Points on a hilly landscape, in no order, each with its height.
From any point a ball rolls to the lowest of the 2 points nearest to it. It stops when none of these is lower. Distance is the straight distance between rows; heights are no part of it.
punep h=771: 138 131 112 124 149 111 122 128 116 100 109 114 124 123 141 140 123 145
 136 140 120 125 132 116 144 119 126 131 116 124 127 122 161 101 125 134
 119 115 137 155 115 96 107 133 130 134 161 131 143 147 136 112 139 115
Zuv h=326: 114 128 105 138 126 120 154 116 131 126 146 102 127 97 123 142 108 153
 138 127 148 124 131 123 156 98 114 123 97 119 131 114 129 138 146 146
 143 110 132 120 117 152 115 103 122 138 154 136 150 133 126 140 126 132
mizo h=634: 128 132 152 144 111 147 123 130 147 151 126 147 127 151 140 143 160 132
 121 119 147 128 141 132 112 117 157 154 131 137 119 126 127 125 135 85
 129 157 124 129 123 114 125 146 145 131 56 114 107 134 144 141 118 110
muti h=300: 150 133 130 123 109 153 117 147 124 139 125 123 137 157 128 123 131 135
 111 122 105 142 145 131 110 130 133 147 164 122 129 139 118 127 120 107
 113 129 131 123 122 89 157 140 162 104 107 141 119 111 132 106 130 126
poze h=266: 105 102 140 133 132 140 128 118 129 140 135 123 146 144 147 114 134 121
 137 105 113 122 109 150 130 159 125 108 160 136 129 118 137 126 152 103
 154 145 132 150 144 140 135 130 125 121 124 128 136 122 137 130 146 127
doluz h=345: 163 127 132 132 111 143 130 136 137 153 137 108 129 134 135 129 147 138
 111 134 120 135 146 141 106 106 134 147 153 118 125 128 107 122 135 93
 121 122 132 111 135 97 153 138 173 110 97 122 117 112 136 124 136 111
luf h=696: 143 151 124 128 136 140 122 142 115 128 120 121 109 119 120 112 137 125
 128 149 107 102 135 138 150 114 106 116 126 113 131 138 109 98 173 106
 137 120 154 109 111 114 134 141 147 138 123 127 118 123 135 131 136 102
meb h=205: 168 107 138 137 132 117 137 109 136 139 148 95 114 127 131 153 165 120
 117 133 139 156 103 110 101 114 137 139 133 118 110 128 132 116 95 127
 122 111 124 116 148 128 114 128 147 102 104 93 110 121 131 172 117 107
Deti h=330: 150 163 117 119 143 131 155 125 139 126 126 114 127 108 115 120 130 121
 104 134 134 128 153 130 141 102 122 113 103 135 118 141 129 117 133 124
 173 125 140 100 140 112 120 115 127 125 111 136 157 137 138 150 137 109
fos h=264: 96 90 123 141 115 125 124 134 127 132 144 120 130 124 138 115 138 127
 137 108 81 140 100 157 140 136 136 122 139 136 145 121 144 125 136 116
 139 145 137 145 145 146 113 134 143 148 131 114 147 122 126 139 154 123
Munam h=388: 167 143 115 131 124 140 146 136 140 140 138 106 111 143 133 143 141 139
 114 136 126 136 156 117 122 96 123 135 145 116 132 138 105 107 150 111
 143 111 122 101 117 106 147 121 149 104 104 142 122 120 140 127 117 106
metel h=301: 83 113 132 122 135 128 91 141 118 119 102 157 133 136 126 132 102 127
 140 128 126 122 131 135 133 154 116 122 125 121 129 118 149 132 126 139
 108 141 128 163 110 110 122 136 105 135 142 134 137 134 123 107 134 146
fupu h=351: 117 120 121 108 131 126 111 135 109 102 103 150 134 126 139 130 104 112
 132 126 121 124 124 118 139 164 114 121 154 123 129 129 138 132 126 136
 111 124 113 160 111 110 138 136 104 120 166 148 149 120 122 92 144 149
sofub h=808: 138 115 145 127 134 129 131 125 105 128 109 123 127 131 128 148 152 137
 148 122 107 156 134 110 124 121 139 148 153 134 111 128 151 91 117 129
 114 129 141 149 136 106 118 137 163 117 139 115 116 154 151 147 119 112
tufi h=256: 129 118 130 132 113 121 138 125 122 140 148 122 117 132 130 120 126 132
 124 129 105 149 136 134 126 133 121 135 133 121 142 131 125 126 136 133
 130 115 120 120 135 131 121 120 119 118 132 135 134 130 144 136 126 127
bipe h=314: 140 136 148 122 124 145 114 131 122 131 134 144 127 152 118 107 131 116
 127 132 118 129 134 126 119 155 103 124 140 116 131 140 100 121 150 141
 137 115 118 123 139 120 138 123 102 120 133 132 116 133 155 117 111 120
Tiso h=386: 134 132 128 127 116 128 112 141 134 127 123 154 127 167 143 121 120 127
 125 130 117 127 141 142 103 141 137 149 127 135 130 130 129 136 123 124
 105 137 101 145 131 108 137 144 120 135 115 136 121 146 140 87 121 133
veb h=789: 155 128 102 128 117 117 145 129 147 123 137 100 111 131 147 155 128 145
 139 136 145 106 132 108 127 111 134 142 137 117 150 129 110 142 137 123
 109 104 104 129 105 144 146 132 142 135 145 143 108 113 116 107 121 130
tav h=712: 125 144 150 144 132 141 122 133 118 134 120 134 125 129 123 134 136 119
 136 138 130 113 139 125 137 121 124 140 113 118 121 124 124 113 151 112
 125 129 145 125 120 118 118 133 126 141 111 130 112 136 147 138 118 101
kur h=462: 145 103 141 132 127 113 142 109 130 140 147 129 149 118 128 101 139 95
 114 117 108 140 102 139 106 145 130 124 124 146 129 121 119 138 116 132
 161 117 117 119 178 153 120 118 113 120 129 117 141 120 134 148 141 120
Sikol h=507: 181 159 132 127 136 113 156 129 127 105 111 114 144 148 139 146 132 135
 137 111 155 106 127 96 132 128 162 160 139 154 124 133 132 127 112 117
 112 124 118 139 116 129 131 143 128 139 139 156 98 133 138 117 106 126
toki h=543: 110 131 127 122 120 110 126 118 122 104 129 153 137 105 120 120 101 106
 138 137 115 110 113 124 137 138 119 133 101 136 129 117 117 147 123 156
 102 121 103 136 140 156 122 136 117 159 164 128 118 126 114 112 149 138
Nupus h=232: 149 150 125 108 122 132 149 147 123 115 119 133 152 133 130 124 122 143
 118 113 125 132 152 120 129 124 136 136 141 151 123 135 141 137 95 122
 122 142 132 126 140 112 156 129 147 121 125 143 146 133 129 111 125 135
pada h=552: 142 138 138 136 120 105 105 138 118 127 132 148 112 130 104 103 126 125
 117 164 112 147 113 128 121 141 134 150 115 123 130 139 121 110 106 134
 112 123 126 116 134 123 98 141 107 130 117 100 107 139 140 144 109 123
balo h=401: 116 143 129 130 141 140 133 121 130 147 108 121 143 101 124 143 134 118
 127 130 160 105 130 129 146 118 136 102 139 131 111 123 125 127 134 113
 134 132 175 115 115 131 148 131 147 126 118 138 127 101 90 145 139 127
Gol h=506: 112 99 151 125 165 145 118 117 133 162 125 113 135 140 126 127 129 134
 146 123 141 127 126 141 114 138 104 116 130 105 121 143 135 134 136 154
 144 122 142 140 135 137 150 104 136 113 143 105 142 143 121 123 117 144
dev h=644: 121 146 112 125 120 109 136 126 117 120 140 135 109 94 116 123 117 109
 116 158 115 126 129 107 142 115 126 121 113 132 133 115 109 123 140 135
 116 123 129 107 135 143 117 124 136 143 133 138 123 112 114 143 145 118
Ligis h=399: 131 108 112 120 117 113 120 132 136 124 131 127 114 136 152 137 157 125
 122 122 114 150 112 128 123 131 165 122 150 141 133 119 149 107 127 103
 120 147 113 130 133 129 122 135 150 135 112 122 113 130 125 125 137 116
sevu h=750: 145 128 138 134 105 137 163 108 136 141 149 119 113 134 143 135 137 121
 128 116 143 128 136 106 118 120 133 136 147 131 136 125 93 131 164 111
 136 115 100 119 132 153 142 102 119 119 107 149 110 115 141 136 114 119
dulu h=280: 118 148 105 139 112 126 152 133 131 127 147 123 121 106 101 118 113 160
 121 131 144 134 134 126 148 110 127 122 100 134 135 123 124 147 135 129
 141 132 137 110 114 147 115 102 111 137 122 129 137 137 124 148 109 145
Tuz h=602: 127 109 134 135 148 116 120 132 124 133 129 108 107 138 131 143 152 134
 155 118 137 125 93 127 146 140 135 117 129 117 139 135 131 109 146 119
 130 120 142 136 109 150 111 128 128 140 144 104 102 144 127 135 106 129
kavos h=440: 137 112 131 132 134 103 130 120 147 125 130 122 117 132 151 143 147 115
 130 134 129 130 111 132 114 121 150 140 115 131 133 120 142 115 118 127
 123 128 108 134 134 133 107 142 135 141 118 110 115 135 133 126 135 102
begur h=451: 91 124 97 130 135 117 126 125 139 115 117 117 138 95 120 140 109 145 116
 133 146 136 134 130 145 117 137 112 108 117 127 116 153 146 108 136 132
 135 149 127 116 119 119 128 126 119 145 131 158 116 104 129 146 151
dufur h=313: 115 116 135 132 135 126 127 113 129 136 127 112 148 118 136 151 130 127
 133 121 151 126 120 112 133 132 145 141 134 122 122 110 134 142 111 128
 110 122 136 143 114 129 128 132 131 117 141 132 117 116 103 129 129 145
Fak h=145: 136 135 94 118 150 101 132 118 135 105 122 120 112 109 116 146 132 136
 108 155 156 143 115 114 137 116 134 102 91 120 122 122 135 122 126 134
 148 125 147 110 117 127 98 110 105 113 136 119 133 135 109 150 126 125
pokip h=204: 108 113 116 141 113 130 138 140 118 132 150 121 127 112 119 114 114 148
 135 116 97 144 125 149 150 125 118 140 125 124 145 123 135 129 139 125
 142 128 144 131 125 127 104 119 128 140 137 130 152 132 151 137 136 127
pif h=842: 125 126 135 136 157 134 132 133 111 123 106 105 153 126 120 151 134 150
 155 109 151 117 129 123 156 118 127 113 130 137 113 133 157 125 106 142
 122 133 171 161 109 126 142 130 140 135 160 127 126 144 122 138 108 139
lanu h=669: 130 152 134 131 112 105 142 121 112 101 124 152 122 105 119 119 117 108
 124 154 112 126 141 101 139 114 129 156 108 143 121 111 121 118 120 146
 96 120 118 127 138 128 105 135 121 142 137 147 115 125 140 144 129 108
luza h=198: 93 102 134 120 151 147 116 124 137 139 115 131 147 153 135 123 130 123
 145 99 155 118 100 155 122 155 124 94 147 131 127 136 134 143 133 121
 158 150 125 140 130 146 145 126 109 116 124 128 133 119 112 112 124 161
nimoz h=375: 140 129 118 125 143 116 143 113 132 122 124 97 120 126 137 140 124 130
 143 117 139 106 128 126 146 120 111 113 122 117 141 132 115 122 167 135
 154 107 121 125 108 131 122 113 112 141 156 141 142 130 137 127 136 119
mobor h=226: 83 137 114 122 140 146 126 121 138 128 110 139 140 113 120 126 101 113
 110 127 160 106 147 148 136 134 114 101 114 136 115 119 130 134 146 119
 159 138 145 118 119 112 124 128 104 118 113 151 155 117 114 125 158 137
dol h=370: 115 114 115 147 130 120 151 118 126 134 142 91 144 98 132 134 131 151
 161 113 140 106 118 136 169 111 122 122 109 135 136 115 137 143 130 137
 132 120 143 143 116 171 120 126 140 155 154 128 131 130 126 146 127 132
Nogez h=657: 127 132 159 133 132 153 114 121 138 130 104 147 123 144 139 149 156 124
 127 123 133 127 152 114 113 111 151 142 145 143 104 122 137 101 138 101
 104 150 125 137 117 95 123 149 162 125 88 120 104 138 140 133 121 102
Vubig h=284: 154 157 131 112 133 138 164 125 131 126 124 121 127 119 127 130 133 129
 120 120 123 137 163 110 128 102 130 127 130 148 120 137 130 117 115 139
 144 134 125 118 149 122 137 116 151 120 120 135 158 141 140 135 119 125
fov h=441: 92 108 145 140 124 143 109 124 133 155 137 149 124 142 109 124 104 157
 158 128 135 127 144 128 123 129 98 133 114 107 131 127 121 152 134 163
 110 133 119 139 117 153 146 110 113 136 140 105 132 151 124 121 106 152
roz h=825: 140 125 151 140 136 131 133 133 105 131 107 103 151 118 120 146 141 145
 157 119 128 139 129 109 147 119 134 155 141 144 105 125 159 121 95 131
 114 133 169 151 119 109 117 139 164 130 142 122 123 143 140 147 118 127
Demam h=846: 176 153 106 110 127 113 143 134 137 102 123 134 130 141 136 117 110 125
 130 133 119 107 132 125 114 137 108 133 123 140 144 150 107 159 122 148
 121 104 83 125 138 145 154 132 117 143 158 152 124 127 135 93 124 135
tope h=209: 161 149 128 151 103 126 143 140 121 140 163 125 127 121 118 102 136 138
 121 140 119 120 121 137 133 114 114 144 113 135 136 146 99 134 130 125
 128 113 131 102 139 154 133 138 144 161 112 115 111 127 144 147 107 121
zus h=265: 150 158 120 146 95 145 139 150 130 137 150 125 133 122 97 107 129 149
 115 150 143 109 144 126 139 107 122 137 110 127 122 142 89 148 127 113
 127 122 145 88 119 136 147 131 134 140 111 134 104 114 128 142 114 133
nok h=668: 118 147 98 116 129 119 116 133 115 111 131 123 97 101 114 120 120 121
 118 155 102 129 124 126 151 114 113 100 123 112 147 128 103 100 166 133
 131 121 150 96 114 142 118 120 139 136 134 129 135 124 116 139 148 110
gar h=565: 100 113 150 133 118 153 115 138 123 141 120 143 157 133 131 110 124 124
 126 108 80 135 141 146 117 138 118 139 148 131 122 118 150 125 112 119
 122 139 141 153 150 97 141 142 143 112 130 127 157 124 127 113 156 129
Vefu h=707: 144 123 152 142 113 134 130 117 123 134 141 123 121 159 134 131 145 118
 118 110 124 148 124 104 105 148 154 144 157 136 128 115 122 126 136 98
 119 136 109 137 132 120 120 123 119 94 100 132 91 123 147 137 104 124
laku h=730: 132 122 97 135 109 101 133 131 123 100 131 126 120 134 146 124 103 123
 122 130 112 135 128 126 130 134 140 153 112 132 142 116 141 131 118 136
 118 123 100 150 137 108 92 134 99 131 145 156 141 132 147 107 148 127
gozef h=480: 125 105 138 139 138 105 106 116 127 132 134 124 130 117 129 130 145 104
 120 142 115 133 99 144 125 148 144 128 105 130 124 114 139 115 107 121
 133 125 133 130 144 131 87 138 117 134 118 95 126 124 130 148 144 107
suni h=356: 117 116 114 111 108 120 139 124 130 126 132 131 97 112 143 141 144 122
 116 133 103 159 132 113 122 102 142 118 152 129 137 118 139 100 141 117
 116 138 117 124 136 127 128 126 167 129 116 133 134 126 130 141 145 101
koduv h=770: 156 130 106 123 93 125 150 135 146 127 147 118 112 125 153 136 139 134
 123 121 141 125 137 119 123 111 140 137 141 137 150 125 103 140 143 109
 122 124 97 106 127 153 144 125 149 142 108 150 113 117 131 121 120 127
vep h=729: 148 124 136 134 96 129 138 116 132 128 153 139 98 166 133 117 139 115
 118 122 122 148 127 107 102 144 140 132 156 135 141 124 103 128 148 109
 119 128 88 117 147 152 127 104 114 116 106 134 98 119 145 137 97 117
fuvim h=537: 108 97 151 122 130 159 117 128 131 166 130 125 144 128 132 111 123 139
 132 117 110 131 134 160 102 133 103 127 133 116 122 129 139 139 122 136
 135 132 143 141 153 119 155 124 155 117 130 103 159 135 121 127 143 134
nava h=827: 161 132 98 115 142 118 139 134 135 108 135 109 131 150 148 133 115 153
 137 119 131 120 132 141 121 125 113 131 128 123 141 147 128 150 119 150
 138 107 112 132 123 127 148 126 129 127 162 137 153 127 133 79 131 144
nusu h=415: 107 135 118 126 137 129 119 136 127 122 105 129 148 102 110 127 117 130
 110 136 159 138 129 129 143 133 145 117 116 141 107 117 152 137 88 124
 134 140 165 126 128 118 119 136 117 118 123 125 140 114 102 141 137 152
satat h=153: 103 139 121 127 114 150 113 152 146 146 139 147 117 133 124 119 124 130
 107 141 111 129 148 149 127 115 126 122 126 121 134 132 126 131 132 115
 132 149 142 110 130 115 151 143 149 133 94 123 134 122 114 120 155 129
tasi h=255: 157 125 149 154 114 118 141 113 128 139 150 110 127 113 124 143 151 135
 118 144 129 151 123 109 109 100 131 171 121 127 112 124 132 117 98 139
 109 116 122 113 140 132 111 131 155 110 100 102 113 129 149 167 109 109
Kiti h=358: 104 123 144 136 122 139 126 121 139 153 123 126 136 116 133 149 135 118
 132 119 148 110 141 123 129 115 148 129 146 127 114 112 138 134 122 112
 112 139 138 125 124 130 141 136 146 125 110 125 115 108 95 140 127 133
keta h=92: 122 143 131 125 134 129 113 157 129 122 110 154 140 133 138 111 127 134
 138 121 115 101 129 149 136 127 129 123 118 142 132 143 128 130 123 120
 123 147 133 130 130 137 139 157 140 168 121 122 128 146 119 112 129 123
nupe h=538: 120 111 152 123 145 131 103 123 109 146 130 124 122 130 115 123 123 136
 148 145 131 140 126 117 130 140 104 128 133 103 124 139 129 110 122 149
 121 113 155 133 122 138 133 114 136 116 150 102 128 137 118 142 108 137
Fon h=421: 144 121 138 131 127 123 131 112 148 145 146 120 148 138 141 110 148 112
 113 114 128 130 107 162 96 132 135 128 107 140 126 136 119 155 118 109
 167 142 106 123 165 142 134 133 117 131 90 104 137 117 135 140 140 118
pib h=573: 115 98 134 124 140 121 111 129 126 137 126 117 96 132 126 152 155 136
 141 137 144 156 108 114 121 134 131 116 133 106 125 128 143 94 128 128
 110 132 142 125 107 142 113 119 142 127 131 95 105 139 114 147 101 134
Fumiv h=257: 99 99 127 131 144 133 114 121 141 136 118 122 150 141 140 141 124 131
 145 103 151 110 113 144 122 149 138 123 138 126 128 120 143 156 103 137
 131 128 120 150 121 133 139 130 118 124 142 129 128 113 111 105 132 160
bire h=585: 130 131 149 124 109 137 111 143 124 132 140 163 121 149 110 107 135 129
 106 144 106 169 136 127 97 137 140 143 129 128 121 141 127 115 96 139
 109 147 117 124 151 116 122 127 129 108 95 108 127 141 142 134 110 121
lika h=133: 170 132 129 131 151 106 141 112 135 125 131 99 123 120 126 158 153 118
 109 148 158 142 107 107 120 118 143 126 115 117 116 125 134 119 103 125
 142 109 129 113 133 126 105 120 120 106 119 115 126 120 117 156 129 113
bazo h=363: 110 134 157 136 126 153 118 132 121 137 133 155 126 159 112 109 121 126
 145 118 144 114 134 135 128 152 111 128 116 131 125 143 101 144 150 127
 140 136 125 126 119 138 125 121 92 142 119 128 111 147 142 127 98 145
Kela h=662: 122 117 110 126 138 114 133 124 119 123 137 104 137 123 126 131 127 124
 126 109 145 128 98 141 143 151 134 113 123 127 138 129 145 131 127 122
 161 126 129 133 127 138 101 121 97 125 136 133 142 126 126 135 131 149
rar h=508: 99 121 123 118 134 127 121 135 137 123 125 146 130 112 127 109 98 129
 154 121 112 99 116 150 134 129 94 113 98 124 139 123 122 148 143 160
 119 124 117 135 124 161 135 136 130 164 163 118 144 137 113 112 153 131
fezo h=872: 116 115 113 105 142 147 135 136 117 124 112 118 127 121 136 129 132 135
 140 100 134 137 132 129 146 133 113 93 172 131 132 139 143 120 137 127
 144 145 152 149 125 124 161 116 144 120 157 142 157 131 118 122 134 145
Nakik h=680: 148 132 174 135 137 138 122 108 128 122 108 122 141 144 144 152 144 108
 128 114 139 123 133 109 110 131 160 152 149 145 100 114 135 111 130 109
 111 135 118 147 128 96 119 138 134 107 107 130 108 125 141 137 122 109
keva h=690: 135 144 138 148 103 131 127 138 108 123 121 147 122 119 110 127 123 129
 131 150 106 129 148 100 147 116 132 166 127 138 121 115 124 114 126 118
 95 133 136 128 127 112 107 143 129 140 120 139 105 133 145 148 119 110
zoru h=636: 121 111 117 142 137 105 126 142 112 115 139 107 131 131 126 119 122 135
 146 121 134 116 88 143 148 155 128 123 124 127 144 132 126 143 128 128
 135 127 136 133 118 159 114 133 104 145 154 121 109 121 120 135 125 152
Laf h=315: 147 170 130 133 129 139 129 151 123 130 130 130 145 135 96 109 128 134
 119 141 143 118 132 130 139 136 128 131 127 130 120 142 109 146 115 114
 144 132 151 108 120 122 140 136 113 124 113 127 106 123 118 135 111 146
zorar h=86: 80 136 106 131 115 141 92 147 143 137 127 153 118 123 118 119 107 122
 116 142 125 108 133 156 131 133 114 111 122 105 140 121 113 136 140 116
 117 140 134 106 112 120 148 150 131 138 103 130 130 106 105 100 157 135
ruv h=286: 105 114 126 114 140 141 130 114 145 143 119 139 130 123 137 134 133 99
 108 113 137 135 127 141 112 137 135 98 126 136 122 119 138 131 129 116
 163 141 122 124 142 116 125 122 104 110 104 138 165 118 116 121 157 132
Piteb h=809: 148 130 96 115 129 119 147 130 127 113 127 95 126 121 141 147 119 142
 133 126 119 121 132 119 135 123 122 123 154 118 143 133 134 136 130 129
 125 108 124 133 113 118 156 125 139 122 157 150 138 108 110 96 149 138
nis h=751: 134 126 114 129 132 114 121 133 128 115 128 122 119 145 139 125 100 149
 138 133 101 132 136 141 126 124 111 150 111 110 142 125 144 118 128 157
 124 109 115 153 125 98 107 133 117 129 163 131 151 156 150 97 135 113
nebug h=400: 129 114 131 101 136 113 122 119 108 98 103 137 121 103 139 135 115 109
 141 136 113 130 129 95 150 144 112 119 146 122 122 128 140 121 123 153
 99 122 126 145 122 129 142 126 139 130 183 140 148 120 112 114 141 130
momi h=445: 125 112 146 113 129 117 127 104 109 115 121 125 128 115 147 139 138 97
 134 129 111 145 119 101 117 139 137 128 157 135 114 119 146 111 118 150
 104 116 117 141 149 136 133 118 149 120 161 126 131 122 125 138 147 119
bilan h=791: 153 112 127 124 139 115 127 114 113 114 113 108 113 136 151 158 145 135
 133 138 95 147 135 109 121 109 142 147 144 126 124 126 152 90 116 138
 108 113 132 157 127 87 106 132 160 129 147 133 132 137 152 123 140 97
Kud h=857: 127 119 106 115 157 127 136 136 120 116 109 111 127 127 139 146 134 153
 151 110 147 126 126 128 160 116 123 101 139 128 131 141 154 122 125 134
 138 139 149 156 102 132 144 123 143 134 169 140 140 137 118 114 121 146
fisov h=171: 118 147 120 110 145 120 111 150 140 115 98 148 130 130 132 137 119 137
 137 139 136 100 137 128 132 117 120 122 111 122 122 129 133 135 122 140
 99 134 129 135 102 126 149 154 144 147 141 125 122 132 104 106 130 128
diba h=344: 130 133 126 124 104 144 105 154 128 129 129 147 127 166 124 117 118 143
 117 132 91 129 145 149 107 136 117 142 156 110 146 138 122 130 130 119
 110 131 116 133 117 95 155 144 135 122 117 141 124 135 140 90 132 128
repiv h=339: 123 128 119 107 142 121 130 105 149 130 127 148 126 136 140 139 119 110
 123 117 153 117 130 146 109 130 127 109 114 134 134 128 125 135 148 140
 157 122 90 119 129 130 121 116 92 125 120 135 144 131 133 106 133 135
Vul h=216: 122 143 84 130 129 101 140 137 126 96 147 113 119 95 113 123 118 142 102
 147 124 147 111 138 155 113 134 112 89 127 143 128 126 130 118 128 151
 126 146 111 123 128 94 116 99 130 133 131 147 120 127 149 138 132
zopuv h=475: 87 124 114 131 131 120 115 131 135 124 137 146 124 129 115 116 94 155
 150 130 129 120 132 146 134 121 106 124 92 113 141 125 132 158 135 165
 120 131 122 134 116 150 119 119 109 150 144 122 140 140 126 113 125 153
moted h=402: 108 120 149 130 124 142 116 146 120 128 125 164 131 146 110 100 116 135
 162 104 128 108 130 131 134 148 100 126 134 130 133 143 113 151 145 141
 115 140 120 149 120 158 144 125 111 158 135 127 116 148 132 117 104 147
Lesig h=486: 123 99 152 108 126 119 119 96 117 124 134 137 119 128 126 130 129 98 126
 129 117 157 113 106 106 146 126 127 142 122 127 133 124 126 131 163 120
 119 98 124 158 141 127 94 112 113 159 119 142 124 122 124 124 136
lal h=414: 138 144 131 129 131 147 146 114 127 140 132 115 120 130 124 134 119 139
 146 132 143 116 155 110 134 119 104 114 132 107 130 137 114 113 174 136
 151 109 129 118 105 128 133 103 119 115 139 140 131 140 143 131 114 119
Gamop h=418: 91 120 103 140 138 127 124 139 135 130 128 116 132 108 119 139 114 156
 138 127 141 111 115 150 158 118 134 111 110 123 132 111 141 143 124 125
 125 132 162 129 107 142 129 140 148 146 138 119 125 122 103 134 130 141
debu h=685: 133 134 109 132 123 117 147 123 117 114 131 117 147 117 117 120 104 124
 115 119 143 127 116 127 147 146 132 130 121 138 137 117 123 147 132 133
 154 119 125 123 135 126 105 114 80 116 141 159 138 116 139 132 128 146
Pup h=889: 112 146 112 114 135 151 140 145 124 120 114 139 121 135 119 125 130 124
 129 105 136 132 142 138 145 136 126 98 150 132 128 138 124 115 150 103
 158 141 145 123 115 114 140 122 131 119 117 148 141 139 128 128 120 142
Lov h=306: 132 134 127 125 98 132 148 126 136 139 141 129 120 115 120 141 135 136
 117 142 123 159 137 102 112 102 141 142 142 131 121 127 132 120 106 127
 109 139 121 105 135 131 132 123 155 113 97 124 118 121 127 155 118 120
dafu h=364: 143 156 134 140 130 131 138 139 120 134 124 125 144 120 98 134 132 133
 105 133 156 134 127 124 133 127 149 135 118 131 112 118 132 132 89 101
 134 137 154 112 124 111 114 133 106 106 97 125 111 119 118 160 111 137
mib h=383: 131 120 136 131 138 128 133 103 152 145 139 128 138 149 152 116 141 117
 127 107 149 103 116 157 99 142 124 120 120 143 133 139 116 154 146 121
 167 127 95 121 149 149 131 125 101 132 109 124 136 123 136 117 134 130
gufa h=464: 154 139 129 136 121 128 144 127 134 119 119 132 146 146 162 139 139 129
 128 101 134 102 135 121 121 127 159 154 153 159 132 114 124 142 123 99
 117 131 101 147 127 124 138 152 142 147 120 160 100 123 146 105 138 116
vufuz h=612: 125 135 155 138 110 156 122 133 142 146 138 147 137 145 129 116 142 127
 121 116 128 136 143 138 103 134 142 141 134 141 119 133 122 137 113 112
 123 156 125 127 141 124 147 131 134 123 80 107 113 133 136 135 113 120
Garaz h=374: 144 152 112 126 151 134 143 127 135 137 119 103 141 104 123 134 136 131
 113 139 147 117 140 133 144 106 120 102 122 120 119 132 130 121 131 117
 160 123 173 108 120 119 136 129 142 120 122 134 142 122 107 148 140 121
pide h=241: 103 119 134 117 149 122 81 137 133 123 103 143 115 133 129 135 118 130
 132 154 126 122 122 140 121 130 115 120 108 97 123 125 151 118 118 155
 98 124 136 140 111 113 124 139 132 130 156 109 129 139 101 101 135 130
Sani h=709: 124 137 107 135 107 112 143 129 111 100 132 134 125 125 132 120 103 114
 115 118 114 138 134 114 150 143 137 139 124 144 139 119 127 116 141 122
 136 131 108 133 129 117 84 122 85 128 136 168 136 140 162 123 131 129
tusam h=428: 148 127 137 132 135 124 130 131 143 122 108 134 147 162 161 143 139 139
 132 99 129 117 136 132 104 129 157 152 137 155 128 133 145 126 114 113
 113 143 101 156 128 113 135 152 134 141 113 142 125 146 144 95 121 123
vob h=267: 164 129 137 155 110 117 135 126 127 137 156 116 133 119 133 120 137 133
 125 151 119 120 128 129 120 105 125 179 104 128 130 126 108 137 109 140
 108 106 115 116 139 130 117 147 147 140 113 110 106 118 153 146 119 106
gemar h=609: 94 128 139 115 130 130 121 130 116 131 125 153 117 104 103 120 134 110
 132 137 138 132 112 123 137 133 129 104 123 136 131 130 118 127 140 138
 113 144 137 109 123 163 134 117 132 152 132 108 102 126 95 141 113 141
pifa h=518: 133 133 131 131 132 97 93 125 126 114 128 136 107 122 120 122 134 96 104
 173 116 131 105 129 118 130 132 129 99 111 129 123 127 99 118 137 123
 117 128 110 133 126 86 136 102 117 120 110 112 123 130 143 137 103
tulu h=520: 145 106 142 115 122 119 129 101 126 121 139 147 128 151 135 117 135 95
 108 125 115 161 104 113 82 153 146 129 140 146 119 128 132 135 109 144
 121 132 91 134 165 140 133 102 103 102 130 114 125 120 126 122 119 131
torit h=577: 105 135 141 124 120 121 114 125 112 110 122 166 122 105 100 109 105 110
 144 141 128 123 119 108 152 147 109 116 112 128 129 131 101 145 144 154
 100 129 126 120 118 153 120 121 104 152 149 127 114 133 114 134 121 149
gan h=213: 112 139 125 105 138 143 97 138 140 136 119 156 110 127 123 113 129 113
 95 155 114 138 135 142 105 126 127 98 129 113 117 144 123 117 126 130
 132 137 141 100 128 108 145 134 145 111 104 115 145 127 103 115 147 121
bor h=499: 143 106 145 125 116 132 133 103 127 126 153 127 127 150 126 101 143 100
 111 113 115 160 98 137 96 165 131 127 146 136 129 127 123 139 123 117
 155 135 108 130 169 143 126 103 96 100 121 124 133 118 141 146 115 136
Rig h=474: 89 90 142 136 132 158 123 128 128 164 142 126 132 132 115 120 104 147
 162 106 146 128 127 140 141 139 97 111 140 103 131 135 128 146 150 145
 134 132 137 146 119 148 149 105 120 116 144 119 131 128 122 126 114 168
lek h=167: 93 145 116 133 138 135 109 134 138 134 124 140 146 105 120 111 105 125
 110 137 139 95 125 158 133 122 117 109 101 127 123 124 121 150 138 133
 143 126 145 106 127 120 130 140 113 132 124 125 141 107 108 124 161 134
nel h=427: 163 155 132 132 135 142 146 113 137 138 134 117 109 148 125 133 128 125
 124 136 146 121 164 109 118 114 117 133 130 106 125 144 92 114 165 134
 154 98 110 111 112 113 137 101 104 101 116 152 136 119 159 119 115 110
gumag h=168: 148 160 138 126 129 131 134 147 119 120 121 146 155 118 123 107 129 132
 131 127 116 109 138 131 131 126 126 131 114 159 118 143 130 145 90 138
 117 130 129 131 149 138 151 150 148 145 133 126 130 135 123 119 128 128

For each start below, name the point where the ball stops.
gozef => lika
tulu => keta
begur => tope
gemar => fov
sevu => lika
Garaz => keta
bor => zorar
